Points on a hilly landscape, in no order, each with its height.
A climber steps from a point to the highest of its 3 nearest points, and stops where none of them is higher. Distance is the straight distance between rows; heights are no part of it.
K_929 height 7.31: [112 140 138 133 133 123 149 133 126 132 141]
K_230 height 8.15: [105  66  94 122 150 151 106 147 114 174 112]
K_994 height 3.92: [ 98  67  81 109 147 156  68 133 110 198  89]
K_573 height 6.01: [108 136 127 133 134 118 139 127 121 138 121]
K_697 height 7.94: [127 154 154 128 127 123 152 142 136 110 154]
K_293 height 6.77: [ 92 115  99 124 128 136 107 118 113 174  83]
K_95 height 6.82: [ 94 114 108 124 137 130 119 127 115 167  97]
K_835 height 8.04: [173 175 185 130 131 148 144 152 159  83 177]
K_243 height 6.97: [163 176 134 143  99  91 144 102 129  62 128]
K_454 height 6.36: [113 158 109 140 104  99 126  84 113 125  80]
K_794 height 6.56: [118 153 125 141 112 103 137 101 114 115 100]
K_367 height 7.16: [121 161 132 138 113 102 142 108 123 113 117]
K_497 height 7.32: [130  55 112 119 164 144 133 162 122 158 169]
K_874 height 5.82: [106 142 111 133 107 114 109  82 114 151  60]
K_276 height 5.26: [141  50 117 117 168 148 127 171 128 147 187]
K_261 height 4.15: [101 137 108 126 117 119 101  98 120 160  64]
K_767 height 7.61: [183 184 178 134 120 149 145 140 159  65 167]
K_581 height 7.75: [135 163 156 134 123 121 151 134 130 106 146]
K_676 height 5.57: [ 99 124 115 131 131 128 127 128 120 156 106]
K_285 height 2.62: [135  74 133 104 163 151 138 172 142 138 190]
K_334 height 8.36: [127 132 150 125 133 134 149 151 137 124 164]
K_40 height 0.75: [118  82 126 115 152 147 135 165 127 145 177]
K_549 height 7.98: [138 151 163 131 136 131 154 149 143 101 168]
K_324 height 5.17: [135 161 125 151  99  92 137  86 118  96 100]
K_238 height 8.49: [210 198 179 144 102 138 141 131 165  40 163]
K_387 height 7.19: [169 182 149 143 109 104 149 116 141  63 150]
K_810 height 8.52: [110  66 106 117 157 148 126 157 120 163 150]
K_738 height 3.36: [152  46 122 111 172 153 140 178 138 142 207]
K_506 height 3.79: [151 155 109 139  80  75 120  63 115  73  69]
K_709 height 0.55: [110 104 136 126 142 142 145 152 127 143 163]
K_644 height 7.47: [116 156 112 132 104  96 109  73 118 132  59]
K_541 height 7.04: [201 188 188 137 114 143 147 139 168  60 164]
K_147 height 4.21: [ 95  82  91 111 140 149  81 131 117 196  87]
K_392 height 8.29: [100  75 102 116 150 147 117 148 115 166 129]
K_798 height 5.89: [133  99 144 116 152 154 142 172 139 134 187]
K_882 height 6.99: [191 187 155 146  95 113 145 120 150  46 153]
K_540 height 8.03: [111  51  85 120 155 150 102 150 114 179 132]
K_274 height 7.74: [167 181 167 134 117 128 149 140 148  77 169]
K_143 height 5.98: [115 158 124 142 103  95 130  93 114 117  92]
K_186 height 5.38: [ 88 119  97 116 123 135  87 113 123 187  63]
K_954 height 7.36: [144 175 144 145 102  97 147 115 127  76 135]
K_732 height 3.69: [148  84 150 105 160 154 147 175 147 129 202]
K_808 height 3.99: [103  77  80 103 136 159  54 130 121 210  79]
K_992 height 4.84: [ 94 125 109 126 122 123 114 109 116 164  83]
K_917 height 8.41: [159 154 174 122 135 153 150 158 155  98 181]
K_69 height 6.69: [136 103 155 116 152 156 148 168 146 127 192]
K_551 height 4.64: [143 167 118 148 101  80 135  80 115  72 101]
K_125 height 5.42: [128 156 119 148 100  88 133  81 116  99  87]
K_730 height 7.51: [137 168 139 143 116 106 152 113 127  94 131]
K_714 height 3.52: [103 141 120 136 123 114 133 107 120 144  95]
K_908 height 8.38: [131 162 113 140  94  88 120  61 107 110  56]
K_212 height 4.55: [ 93  95  96 110 129 152  75 123 117 196  70]
K_669 height 8.13: [ 95  89 107 122 151 146 110 137 119 175 113]
K_935 height 7.97: [141 130 167 119 141 151 150 161 153 115 185]
K_655 height 7.82: [ 95  99 101 119 136 141 103 132 110 176  98]

Two climbers start at each pair of points below. Name the first point that both come to, or write none.
K_285, K_732 => K_69
K_367, K_387 => K_730
K_767, K_573 => none

Where does a climber stop that starts at each point below?
K_40 => K_917
K_714 => K_334
K_243 => K_334
K_324 => K_334
K_293 => K_810
K_676 => K_810
K_274 => K_917
K_808 => K_810
